A landscape with many peaks, sampled at points; each row gives a point and its height.
A climber steps from a point to the highest of its 4 nearest points, and stops where none of them is higher. Distance is the straight distance between rows; heights are no part of it.
j_517 height 51.2: [  3  -4  28  -5   1 -19   2  26  -7 -13   0 -10  28  -5  10 -10  18 -30
   0 -13 -23   6  36   1   2  -5  11  16  21   4  -8   2 -12 -32  18  14
  24  -9]
j_954 height 38.3: [  4  -7  22  23 -19  -4 -21  -5  -1   4  -2 -12  -3  -6   6   0   6 -23
   5   3  -6  13 -33  -9 -18  -7 -17   6  -6  -5   7  -3   3   2 -14  -3
  -5   0]
j_379 height 46.4: [  8   0  28 -14  11 -22   2  17   5 -26  -6  14  33 -19   3  10  -3   5
  -2 -17 -20  11  25  -9  17 -11  25  25  30  -5  -8  29  -4 -14  41   7
  11   1]
j_685 height 77.6: [-20   6   8 -24 -20 -20   1  27  17  -3  -8  12  -2   6 -27 -12  -7   3
  -9  14  -2  -8   2  24  18 -16  24  22  -6  14 -17  -9  24  -6   5  25
   4  -7]
j_551 height 59.8: [  0  -1  36  -6 -25 -23 -17   4  16 -20  -7   5  12 -16  -1  -7  23 -25
  -6  -6 -11  15  12 -13   4 -17   2  11  17   0  -8 -10  -3  -8  20   8
   5  -3]
j_330 height 71.9: [  9   0 -15   4   7  17  18 -16 -10  -1  12  -6 -12   6  13 -11  10  -3
  -2 -12  29   2   8  -6  -1  25 -14 -29 -15  -8  19   6 -13  -8   4 -10
  -1   7]
j_593 height 72.9: [-18  13 -18 -13 -11  11 -29  -3   5 -17   3   0 -11   7 -21  -3   9   4
  -3  14   3 -12   1 -12  -2   6   0  -2   2  16   2 -36   6  24  -9  -6
 -21  10]
j_894 height 60.5: [ -8   4 -23 -12  24   7  35  -8 -11   1  17  -5 -15  -5  -1  -1   9  17
  -5  -3  16 -19  30   8  -1  11   9 -33   7  -1  -2   1  -4   0 -13 -14
  10 -18]
j_908 height 64.5: [ -4   1   3 -15   3 -15  -5   5  16 -18 -15  23   8  -5 -10   7  -7  25
 -14   1  -6   3  19   2   4  -5  15   9  17  -2  -5   6  -6   5  23  -1
  -6   1]
j_167 height 27.0: [ 17 -11  11  27 -17   1 -23 -13  -8  22   6 -21 -16  -5   2   3   1 -23
  19  12 -11   4 -52 -10 -23   5  -9   9  -3  -5 -16  -4  13  12 -27  -8
  -6   5]
j_609 height 52.6: [ 17   2 -15  20  10  16   8  -8  -7  11   1  -5  -5   6  12   2 -19   3
   8   5  -4   1 -42  10 -13  14 -23   2 -30  -6  17   2   6  17 -17 -17
   3 -13]
j_508 height 62.6: [-12 -14 -18 -31   8 -11  31  13  10  28   9  -2   7  13  -1  -3 -12  15
 -11   2  10 -16  11  28  -3  -7  11   2  -7   6 -16 -15   3  -9 -16   8
  10 -16]
j_86 height 52.5: [ -3   4 -35 -14  15  23   4 -15   4  -5  -3   9  -8  15   0   3  -8  25
  -5   2  21  -9  -7  16   3  18   5 -21 -19  10   7 -15   2  24 -17 -14
 -17  -5]
j_305 height 74.7: [ -1  11   9  10 -14  -2 -24  -7   5 -17 -17   6 -11  -3 -15  13  -4  -8
  -3   9  -5  12 -30  -7 -15  -8  -2   8  -2   4   5 -18  11  26   2  -5
  -9  12]
j_619 height 51.1: [-14 -22  24  -8   5 -30  21  17   5   9   2  13  22  -1  -9   2  -5   5
  -3  -8 -14 -10  19  13  -1 -10  17  24   7  -2 -10   7   2 -24   5  21
  12 -10]
j_484 height 47.4: [-17  22  -3   1 -38   9 -37   7   9 -15  -1  -8 -19  -4 -31 -15  24 -27
   7  11   5 -10  -7 -26   1 -25  -2   3  10  18 -10 -43   3  17  -2   5
 -19  10]
j_383 height 53.9: [-24   5 -17 -38   9 -16  26  26  -3  48  16  12  14  -2  -9  -7 -35  13
  -1  15 -11 -24  23  27   7 -14  42  -8  22 -10 -38  15  -5 -26  -7   8
  12 -18]
j_332 height 50.8: [ -1  13 -33 -16  17  14  35  -1 -10   6  24  -7 -22   8 -10  -8  24  24
   8   3  38 -31  37 -13  10  12  16 -50   5   9   0 -10   0  22 -20 -20
   3  -4]
j_695 height 37.9: [ 38   6  -5  30   4  30  -5 -20 -19  28   7 -28 -27   3  17   3   2 -16
  31  12   1 -10 -44 -19 -25  29 -31 -20 -20  -1  15   3  10  16 -22 -22
  12   2]
j_585 height 49.9: [ -5  20 -34  -2   3  27 -24 -11   6 -22   4  -1 -21   4  -6   1   6  14
  -2   4  20  -2  16 -22   2  19   4 -22   1   9  12 -17 -14  16   1 -15
 -19   3]
j_927 height 40.6: [  1 -32  33 -11  26 -21  30  28   7  20  15  15  42  -1   9  11  -9  -4
  -5 -23 -17   0  15   7  -8 -20   8  31   3 -12  -6  21   6 -29   1  17
  23  -4]
j_854 height 38.1: [  5  -9  15  -3  19 -14  21   0  -6   3   0  10  32   1  19   9  -6   8
   1 -20  -4  17  -8   8   1  -5  -6  23  -8 -14  16  16   2 -13   2  11
  11   8]
j_215 height 37.2: [ -4  13  19 -17   7 -17   0  16   3 -16  -8  16  30 -11  -2   3  -8  26
  -1   2 -23   3  44  -3  20  -5  29  22  34  -5 -14  21 -15  -3  45   3
  -7   1]
j_142 height 36.0: [ -1   9   7   3   1  -3  -4  10  -6 -28  -5  10   5  -7   9  -4  10   7
 -15   4  -3  11  49 -12   8   9  13   8  22   6  -8   4 -23 -11  26 -10
  -6   4]
j_928 height 75.4: [-14  27   7 -21 -28 -15  -7  38  18   0  -7  14  16 -12 -20 -18  -3   1
  -6  19 -29   1  27   2  31 -18  45  15  24  12 -32   7   1 -15  28  11
   7 -12]
j_704 height 33.6: [ 29  15 -13  29  12  24   0 -12   0  13 -20  12   3   6   6  13 -26  -7
  11  -9 -15  11 -42   3  -5  12 -22  -7 -31  -7  17  28  -8  19  10 -19
   5  21]
j_410 height 41.5: [  5  -6  15  14   8  -3 -20 -10  -5 -23  -4   8   5  -1  22   6   3 -12
   1 -11 -10  21   5  -7   0   1 -20  13   3 -12  17  13 -22 -14  24  -1
   4   5]
j_541 height 28.7: [  2 -21   6  16  -7   2  -1 -16 -18  19   5 -19 -14   3  14 -11  13 -13
  17   5   7   4 -23  -5 -21  -6 -27   0 -10  -5  -3 -25   8  -4 -32   1
   3  -7]
j_550 height 61.6: [-15 -14  11  -2 -20 -16  -2  12  -8   8  -1  -7  -3   8  -1 -12   5 -21
  -1   7   0  -3 -20  17  -9  -9  -4  22  -2   6  -7 -16  22  -2 -23  24
   9   0]
j_153 height 20.6: [ 13   2  28  22  -7  -5 -22 -15  18 -19 -19  15   4 -16   8  12  -7 -16
  11 -10 -18  28 -30 -20   6 -19  -4  14   0 -19  12  21  -6  14   8   3
  -2  14]
j_909 height 50.6: [  1  19   7  17  -6  21 -30  -8  -6 -24  11 -10 -22   1   9 -11  12 -15
  -3  -9   7  16  19 -26  -6  14 -26  -9   6  -5  13   2 -26 -16  32 -12
 -18  18]
j_346 height 40.1: [ -2  -5  18  11 -26 -11 -13   5  18  -2 -19   6  -5  -3 -22   6  -4 -17
   9   5  -1  13 -35  14   8 -33  -1  17 -10   6 -10 -16  25  15 -12  23
  -6   3]
j_919 height 46.2: [  6  20  -1  21 -13  31 -37 -15  -2 -14   3  -2 -30  -5  -5   9  -6 -19
  17   7  -6  10 -34 -30  -9  11 -18  -1  -1  -3   7  -9 -19  23   7 -21
 -18  17]
j_231 height 53.3: [ 13 -18   0  18   9  12  28  -8 -17  10  18  -8  -8  -2  28  -4   7  -2
   4 -14  17   3   2  10  -5  15 -33 -27 -12 -13  26  -1  -3 -14 -11  -6
   6 -11]
j_640 height 47.8: [-16  -2  20 -30  -9 -24  22  38  14  29   1  10  12   0  -7  -2 -17  -2
  -9   0 -20 -13  18  21  14 -12  40  21  15  -3 -29  27  15 -31  10  21
   8  -7]
j_857 height 61.2: [-10  13  10  -5 -19 -12  -4  27  -5  -3   6 -10   4   8 -13 -27  10 -21
  -6  19 -13  -3  41   1   5  -6  23   8  21  10 -29  -3  -3 -21   6   8
  15  -5]
j_277 height 48.3: [-25  -2 -32 -47  25  -1  32   2   1  16   4   8 -10   1  -8   1 -17  39
  -3   0   8 -19  19  18   0   1  20 -27   9   2 -14  -1  -1   1   1  -2
  -6 -17]
j_257 height 56.0: [ 13  -2 -30   4  20  15  15 -19  -6  -4   3   3  -8   7   6   3  -3  12
  -7 -11  22 -12   8   6   1  19 -24 -31 -21   1  17   3  -7  12  -1 -12
  -4  -9]
j_690 height 53.4: [-10   5 -19 -22  17   1  23   2  -6  -6   8   6  -6  -4  11   9  -5  25
  -8  -1  -1  -6  49   8  15  14  13 -13  17 -12  -1  16 -13  -8  11 -21
  -1  -5]
j_458 height 64.6: [-15  20  -6 -11  -9 -17  -4  31   2  -1   5 -11   2   5 -19 -20  -2   0
 -12  21  -5  -9  44   5  22  -1  25   1  23   4 -31  -4 -15  -5  -1   6
   0  -9]
j_552 height 72.4: [ 39  14 -17  23  20  34   6  -4  -8  28  -4 -13  -1   0  21   3 -25 -13
  17   1 -12  -3 -44   0 -15  21 -34 -15 -37  -7  12  42  -6  23   5 -17
  25   6]
j_30 height 23.6: [ 22 -26  23  35 -12  -9 -16  -8 -16  24   3 -13  -7  -4  12   0   9 -23
  18  -6 -23  11 -37  -3 -26 -10 -28  11   2 -10  -8  10   9  -3 -30   4
   6   2]
j_717 height 59.5: [-20 -13  -4 -17   8 -15  24  15  -3  20   9  -4  11   9   8  -4  -7   7
 -16 -14  -5 -19  21  18  -1  -3   9   0  -2   1 -16   9   1 -31  -1   4
   9 -17]
j_874 height 54.3: [  8   3 -23  13   7  34   5 -29   6  27  11 -26 -12   9   5  -8  17   1
  22  15  44 -29 -27 -19  -5  19  -3 -37 -17   7  14 -27  20  22 -41 -25
  -8  -6]
j_796 height 46.3: [  5   4  -8  -2  22   2  11   5 -11 -13  10   1   6   1   7   4   3  19
  -4  -6   2  -2  45   2   2  21  -1  -5  13 -10   9  19 -22 -17  23  -5
  -9  -5]
j_148 height 55.7: [  3 -16  22   2  20 -22  22  10  -3   7  13   2  26   2  20  -2   3   0
 -10 -17 -10   2  25  10   0  -4  -2  17   1 -17   4  17  -6 -38   4   4
  11  -4]
j_563 height 59.6: [ 12   8 -14  18  -2  29 -13 -21 -10  -2  11 -10 -20  -1   2   0   9  -6
  11   8  24   1  -5 -11  -9  21 -20 -27 -12   0  27 -12 -10  12  -4 -14
 -10  12]
j_557 height 72.2: [ 30  -1 -14  30   9  20   1 -21 -23  12  -1 -18 -15  -1  20   0 -14 -11
  18  -6  -6   9 -41  -2 -16  24 -35 -25 -19 -10  22  22  -5   7  -5 -14
  12   5]
j_729 height 37.4: [  8  -3 -11  14  13   6  45  -9 -20   1  23  -5   0  -3  26   0  16   3
  -3 -14  19 -11  34   2   6  18 -22 -42 -17 -10  32  27  -9 -17   9 -12
  12  -7]
j_217 height 49.2: [  0 -10  17  -8   9 -17   9   4  -4 -12   3   8  27  -8  11   6   4  10
 -14 -18  -7   9  19  -4  -4   1  -1  21   8  -2   7  16 -12 -19  25   1
   6   3]
j_770 height 64.7: [ -2  11  40 -17 -14 -24   9  25  32 -11 -19  14  32  -7 -10   2  -4   1
  -4   1 -24   2  31   4  21 -23  38  25  30   7 -13  18  10 -15  28  32
   5  -6]
j_97 height 55.8: [ -5 -10  -9  -2 -17   0  -6  -6   7  12 -16   7  -4   8 -13  -2  -9   0
  -2  13   4  -9 -48  24  -5  -7  14  18 -18  14  -5 -15  25  29 -29   4
  -6  -4]
j_468 height 3.3: [ 27 -32  21  23  -6 -23   3  -7  -2  23 -16  -2 -10   2  -4   8 -13 -19
  22   2 -24  13 -56   3 -12 -17 -12  21  -8 -11 -13  18  31  17 -32   5
   8   5]
j_774 height 44.4: [ -3  15   1  15 -38  21 -38  -6   6   1  -1 -20 -28   0 -30   2  11 -22
  14  26  -1  -8 -37 -28  -4 -11  -6   2   0  17 -10 -45  16  21 -25   1
 -22  12]
j_272 height 44.8: [  8  -3  21  -3  10  -3 -10  -4  13 -33 -17  25  17  -9   5  15  -3  15
 -13 -12 -18  16   8 -13   6 -12   4  16  16  -8  16  23 -10   3  30   7
  -3  10]
j_743 height 39.7: [  0  18 -13   7   8  23 -13 -15  -2 -25  -4   5 -15   4   7   7   4  10
  -5  -8   5  11   9  -3  -2   8 -11  -5  -1  -1  19  13 -20  12  28  -9
 -14  16]
j_777 height 29.7: [  2  11  -5  -2  25   3  -5  -1   5 -21   9  24  24  -3  17  12  -9  26
 -11  -7  -5   2  52  -2  20  13  -2  16  18 -10   4  31 -18 -12  53  -7
  -4  14]
j_55 height 37.0: [-10 -11 -18  -7  14  -2  20  -9  -1   2  -3   7   1  11  16   6 -26  26
 -11 -13   7   9  -7   8  -3   8  -6  -1 -14  -2  17  -1  -1  -1  -2  -5
  -2  -9]
j_151 height 40.7: [-20  -6 -34 -31  28 -14  62  -5  -6  33  22  12 -12   3   7   0  -8  22
   5   5  10 -27  40   8   6   5  21 -46   7  -7  -7  22   0   0  -5 -24
   6 -28]
j_127 height 37.8: [  6 -25  31   6  -9  -7  -7   4 -15   3   8 -17   6  -1  24 -11  25 -30
   4  -9   2   2   3   7  -9  -6 -15  14   5  -6  -5  -2   7 -31 -10  27
   9   0]
j_534 height 43.7: [ 17   2 -13  20  20  32   2 -14  -7  -2   2   2   1   3  15  -1  -9   2
   1  -7   4  12  -9   9   5  22 -32 -27 -25  -7  25  27 -18   7  16  -3
   3  15]
j_732 height 47.9: [  9  -3 -15   6  18  16  -7 -14  -1 -15 -11  20   0   4   9  11 -24  19
  -9  -4  -6   9 -18   9  -3  15  -3 -11 -20  -7  18  10  -6  17   1  -4
 -15   2]
j_177 height 13.3: [  4   2  -8  -3  23   0   1  -3   7 -12  -6  22  18  -2  10   5  -7  17
 -12 -10   6  18  20   5  14  10 -16   5   2 -19  28  29 -16  -9  43  -4
  -1  16]
j_396 height 56.1: [  0   2   4   8   0   2 -17 -15 -10 -14  -2  -3   5   2  12   5   0  -3
  -6  -5  -5  15  -4  -7  -7   5 -11   5  -6   3  13 -10 -16   1   0  -2
  -9   8]
j_261 height 44.3: [ 23  19 -12  27   2  30 -35 -24   3  -9 -11  15 -19   3  -5   8 -16  -7
  15   5 -21  10 -40  -9   3  14  -9  -7 -12   0   3  21 -17  24  23 -12
  -6  29]
j_950 height 66.7: [ -3 -11  18 -12  -1 -20   3   1   8  -4 -19  15  16  -3  -3  11  -1   7
  -7  -7  -3   0  -6  15   4 -13  11  15   2  -2   6   4   9   3   1  10
  -1   1]
j_873 height 60.7: [ -5   5 -20  10   1  33  -4 -19  -2  10  13 -14 -16  11  -7  -2  15   6
   7  11  36 -15  -7 -15   0  12  -8 -29 -12   3  10 -32   9  19 -35 -10
  -8   0]
j_369 height 25.2: [ 24   7  18  16 -25   4 -36  -8  -3   2  -1  -7 -36 -23  -8   4  -7 -35
  22  11 -35  27 -43 -50 -21 -12 -11   0  14   0   0  -2   2  17   3 -21
  -2  23]
j_636 height 41.7: [ 30  11   8  28 -13  18 -30 -26  -9   6   9 -19 -25 -11  10   6   5 -21
  35   9 -19  12 -39 -46 -36   8 -17  -9  -7  -7   1  12 -14   7  -2 -27
  -3  25]
j_228 height 67.4: [ -3   4  -8  11 -13  18 -23 -13  -3  -4   5 -15 -14   3  -9   3  17   1
   7   2  17   1 -16 -10 -11   6  -7  -7  -3  12   5 -33   3   9 -22  -6
 -23   4]
j_143 height 67.3: [-12   5 -10  -6  -9   2  -7  -1  -2 -18   2  -8   3  -4  -9   2  12   6
  -3  -1   5   8  18 -10   4   5   3  -4   5  -1   2 -17 -10   2   3  -3
  -9   0]
j_562 height 53.7: [  6  -1  30 -11  -6 -18   1  15  25 -18 -19  10  27 -12 -11  10   4  -8
 -11 -10  -8  10  -3   6  22 -32  21  22  12   2  -4   7  15  -7  17  29
   8  -4]
j_489 height 50.4: [ -4  11  18 -10 -28  -6 -18  11  17 -26 -20   8   0 -15 -18   1   5  -7
  -1   2 -19   8   0  -2  16 -30  19  19   4  10 -12 -15   7   7  10  21
  -2   0]
j_871 height 59.7: [-15   9  -4 -17  -7 -13  11  40  -7  22  15   2   5  10 -11 -18  -2  -6
  -6  23  -4 -13  35  32  15   0  25   0  16   5 -27  10   1 -35 -13  12
  15 -20]
j_485 height 61.8: [  2  -8  -6  13   0   7  -7 -12   3  -8 -14  -3  -6   4  -7  13 -17   6
   4   2  -5   9 -38   6 -10  -2  -6   4 -12   1   8  -3  -6  21 -19   3
  -6   6]
j_38 height 73.5: [ -3  12  34  -4 -21 -17  -3  28  15 -19  -3   4  26  -8 -11  -8  15 -10
 -10   2 -17  12  30 -20  17 -12  23  21  32  12 -14  13  -9  -8  27  16
   5  -4]
j_669 height 54.4: [  0   2 -21   1   3  34  19 -21  -4  17  20 -15 -10   9  -6  -7  24  16
   5   3  48 -23  -6 -13  -1  14  -3 -43 -19   7  12 -29  22  21 -51 -17
   2  -8]
j_482 height 63.7: [ -7  15 -14  -5  -5  17 -31  -9  12 -28  -1  10 -13   8 -15   2  -6  24
  -9   8   0   4  -7   1   6  11   5   2  -8   9   1 -20  -6  29   7 -10
 -24   7]
j_105 height 43.9: [ 12  -3  46  10 -23 -10 -23   2  28 -24 -21   8  18 -23  -8   6  17 -27
   8 -15 -22  25   1 -26  15 -37  10  13  15   2   5   6   5  -3  27  16
  -1   6]
j_808 height 50.9: [ -6  -5  -8  -1  10 -15  21  -3 -15  -7  11 -18  -6   8  16  -3  12   6
 -14  -9  11  -5  30   5   5  19  -5 -10   4  -5  -4   2 -12 -22 -10  -2
   9  -6]
j_40 height 53.8: [  8 -20  40  -2  -6 -27   0  11  15  -5 -18   9  25  -9  -2   7   6 -16
   5 -16 -16  12  -3   4  10 -33   9  23  15  -8   0  13  12 -10  15  19
   7   3]
j_222 height 71.5: [ 21  17  -4  35  -2  32 -35 -23 -14   4  -4  -2 -32  -7   8  -1 -18 -19
  21   8 -19  22 -35 -19 -16  14 -28  -6 -10  -7   9  31 -16  16  15 -16
   6  32]
j_583 height 60.2: [  7   1  41 -13 -11 -27 -12  12  14 -22 -13  10  26 -13  -1   1   9  -4
  -2 -15 -15  11  24 -15  13 -17  12  19  20  -1  -8  15   0 -12  24  21
   3  -2]
j_920 height 46.5: [-11  -1  -3  11 -33  16 -24  -3  -7  35  -9 -14 -22  14 -20 -18  16 -20
  16  29  22 -19 -49  -3 -14  -9 -18   9 -13  18 -18 -27  31  22 -42  13
  -3   1]
j_922 height 79.0: [-20  -1 -19 -12  -6   0 -11  -2   3  -4  -8  -7 -10   6 -14  -4   3   5
   0  15  14 -11 -12   5  -1  -4  14   5  -7  15  -2 -34  12  11 -14  13
  -5   7]
j_23 height 70.3: [ -2 -15  12  -6   8 -24  13  24 -16  19  17 -11  14   3  10  -5   7 -15
  -3 -12  -8 -18  30  13  -2   5   8  15   7   1  -9   4  -2 -49  -5   7
  22 -13]
j_887 height 55.1: [-13  -4  16   0 -23 -16 -19  15   8  -4   0  -5  -6   4 -21 -13  20 -14
 -12   6  -3   0  -1  -2  -3 -16   6  16   2  13 -17 -21  12 -10   1  25
   4   1]
j_58 height 62.1: [  5  10 -28  15   1  37 -24 -18   0 -13   5  -1 -18   9 -11  -5   0   9
   0  16  17  -3 -19  -4  -6  26 -13 -21 -18   1  15 -15  -2  32   1 -16
 -26   3]
j_672 height 59.2: [  7   4  48 -15   1 -23  11  34  24  -5  -5  11  46 -14  -5   5  10  -9
   5 -15 -27   3  34  -7  19 -20  36  25  34   0 -16  28   4 -18  36  20
  13  -7]
j_830 height 45.6: [  1   3  23  19 -27   3 -30   2  -3 -10  -2 -12 -12 -10   0  -1  13 -28
  10  -2  -7  15 -18 -29  -9 -12 -14   5   8  -2   3 -19  -3  -4   5   3
  -4  10]
j_709 height 53.5: [-16   4 -32 -26  21  -1  24   2  -5   5   1   7 -14   3   5   1 -15  33
 -12   2  -5 -16  44   6  14  12  26 -26  23  -6 -16  18 -11   1  14 -16
 -11 -10]
j_692 height 70.6: [-16  10  -5 -23  -7 -14 -10   7   9 -16  -1   4   1   4  -7   2   5  15
 -11   7   3  -5  17   1  13  -1  20  10  12   6 -14 -22  -2  -2   5   5
  -2   1]
j_447 height 53.6: [  9   1 -23   7   9  13  23 -20  -8  14  13 -13  -8   9   4  -4  14   9
   1   0  38 -17  -4   1  -6  11 -15 -41 -20  -2  18 -10   4   7 -22  -6
   6 -14]
j_41 height 58.4: [  9  11 -14  20  -5  30 -28 -17   0  -4   1 -15 -25  -1  -4   3  -1 -11
  24  19  -2   5 -39 -33 -14  10  -7  -5 -15   3   4 -20  -3  19 -20 -26
 -18   8]
j_64 height 48.5: [ -4 -21  11  -1   3 -26  10  -4  -8   1  -2  -2  17  -1  10   2   5  -6
  -8 -20   2   0   9  11 -10  -1  -8  19  -7  -6  10   1  -5 -23 -13   5
  15  -4]
j_175 height 58.5: [ -6  -8   6   3   3  -4   0   2 -14 -13   4 -15   7  -5  12  -6  14  -4
  -4  -8  -2   3  29  -7  -7   1   3   9   9   0   3  -2  -3 -19   2   0
   8  -1]
j_677 height 37.1: [ 17  -9  13  22   0 -14   4  -8   0   3 -14   7   2   4  16  13 -24  -8
  17  -5 -21  13 -36   8 -16 -11 -13   6 -12 -11   8  12  11  22 -17  -1
   2   6]
j_160 height 69.3: [-17  10 -31 -16   7  -4  11   7 -12   7   6 -12 -12  10 -10  -6  14  15
  -6   9  14 -11  34  -7  11   7  23 -15   8   0 -13 -10 -12  -3 -13 -13
  -5   1]
j_284 height 58.7: [-11  -8 -24  -9  10  15   9 -10  -1  17   4  -7  -1   6  -8  -4  -6   9
   4   3  29 -16 -20  18  -4  -4   0 -17 -14   8  -2 -33  21  13 -35  -3
   2 -20]
j_371 height 47.1: [ 11  -4 -43  -6  21  19  20 -15   4   2   9  11   3  13  -1   5 -28  33
  -2   1  22 -11 -28  22  -1  10   2 -30 -29   5  17 -13  15  30 -18 -12
  -3 -20]
j_399 height 74.0: [ 13  10 -26  13  12  36  -8 -24  -4   1   6  -3 -13   8   2  -2  -5   4
   5  11  16  -5 -38  -3  -8  18 -16 -20 -19   1  19  -6   1  23 -11 -12
  -7   0]
j_115 height 67.9: [ -8 -12  -6   3  -1 -11  14 -11 -11  14   2 -11  -3   8  -1  -2   0   3
  -5  -1  17  -7  -9  16  -4   2 -13   4  -9  -2  -6 -20  -3   0 -16   8
  -4 -11]
j_999 height 71.4: [-20  -6   2 -11 -14 -15   7  16   4  19  -6   9  -4  11 -19 -13   0   8
 -14  10   7 -17 -15  37   1 -11  11  16 -10  15 -20  -7  25 -13 -13  20
  13 -11]
j_793 height 78.1: [  0 -17   0   3   9 -10  16  -9   7  22   0   1   9   2   7   9 -32   1
   6   4   1  -1 -46  26 -10  -5  -5  14 -24   4   1   0  20  19 -31   1
   1 -13]
j_751 height 75.6: [-12  -6 -10  -9  -2 -14   7   1  -1   4   6  -9  -2   9  -9  -4  10   0
 -11  -1  10  -4  19   9   2   3   6  -3   1   6 -14 -18   4  -7  -8  12
   1  -2]
j_408 height 18.0: [  3  -1 -16  -7  29  -9  34   4  -9   0   3  19  16  -5  23   5 -14   8
 -10 -20   3  -5  32  10  16   6 -17 -13  -5  -5  18  43 -14 -22  22 -11
   4   3]
j_948 height 74.6: [-15  -1   0 -20  -8  -6  -5  -3  13  -7  -5   8   4   6 -17   9  -3  18
 -15   8   2   2   2  13  -1  -8  18  12   3   5  -9 -18   0  10  -1  10
  -6  -1]
j_120 height 45.4: [ -5  -1  14 -29  11 -26  13  29   7   5 -10   4  22  -4  -4   0 -12  14
 -13   3 -19  -2  30   4  13  -9  31  25  25   7 -26  11  -5 -16  19  10
   7 -12]
j_719 height 71.1: [  6  15   6  15  -4  15 -12  -4  -7 -33   2  -5   5 -16   7  -5  17  -9
  -7 -11   7  13  37 -26   9  16 -19   2  15  -8  11  25 -30 -19  41  -9
  -1  17]
j_540 height 73.9: [-15  -2 -15  12  -6   8  -6   0  -5   6  10 -25 -19   5  -7 -13  22  -6
   0  17  31 -14  -7   1 -10   4  -5  -4   0   9  -8 -36   7  -3 -29   9
   4  -1]
j_121 height 57.0: [ -4 -12   5  11  -8 -10  -3  -3   5  18 -13  -6  -4  10 -14   0  -8  -9
  -1  14   6  -9 -34  13  -6  -4  -7  18 -10   0  -3 -17  18   3 -33  10
   4   0]
j_422 height 40.8: [ -7  -7   9 -28  20 -19  12   3   2  -6  -4  14  22 -11  19  16  -9  26
  -7 -18 -10   4  33   6  10   3  10  21  14   3  -2  20 -13 -12  27   0
   0   2]
j_278 height 51.0: [-13   9  20  14 -35  -1 -32   8   6  -7 -12  -4 -12  -9 -12  -6  12 -30
   4   7  -7  12 -21 -17   1 -23   4   6   3  14 -13 -30  17   3  -3  12
 -11   2]
j_998 height 49.5: [ -2 -16  31  15 -16 -25 -10  10   3  10  -9  -1   6  -8  -2   1   2 -23
   1  -4 -12  16 -27  12  -3 -26  -5  22  -8  -2  -9  -4  20   1 -15  14
  10   3]
j_846 height 4.2: [ 17  -3 -16   6  38   5  25   4  -4  18   5  14  30   2  19   7 -22   5
  -7 -29   2   6   2  22   1   8 -35 -15 -23 -17  30  37  -6  -3  19  -3
   9   6]
j_661 height 61.3: [-16  10 -26 -26  14  -1  -3   2  -5 -12   3   8 -17   0  -2   5  -4  32
 -12   4   4 -12  30   6  10  13  17 -11  15  -1  -3  -6 -10   4  12 -16
 -11   6]
j_959 height 55.9: [-12  -8 -25 -21   9   6  24  -1  -5   9  10  -4 -11  15  -8  -4   5  21
  -1   2  25 -16  10  24   1   4  10 -22  -4   2   4 -19   4   5 -20  -6
   3 -16]
j_516 height 27.5: [ -4 -10 -30 -23  29  -1  47   3  -3  10  11   6   9   1  14   5 -19  21
 -14 -17  12  -9  24   6  -3   9  -4 -14 -14   2   4  19  -1 -13   7  -9
   1 -12]
j_293 height 54.2: [ -9  -6   9  -1 -33   0 -14   7   1  16  -6  -7 -20   0 -15  -6  23 -24
   2  17   0  -3 -29  -5 -15 -12 -16  14   4   5 -10 -25  17   0 -24  13
 -15   7]

Where does a climber stop that starts at each point below?
j_777 | j_751
j_408 | j_751
j_669 | j_922

Call two points neighbours if one is among the 4 nearest of the other. Go from one point of each pair to the other, from neighbour to neighbour, staying as high as possible. Name the lowest point that can't be avoided.
j_685 and j_552 | j_609
j_922 and j_23 | j_717
j_751 and j_685 | j_948
j_330 and j_399 | j_563
j_719 and j_23 | j_909
j_399 and j_922 | j_58
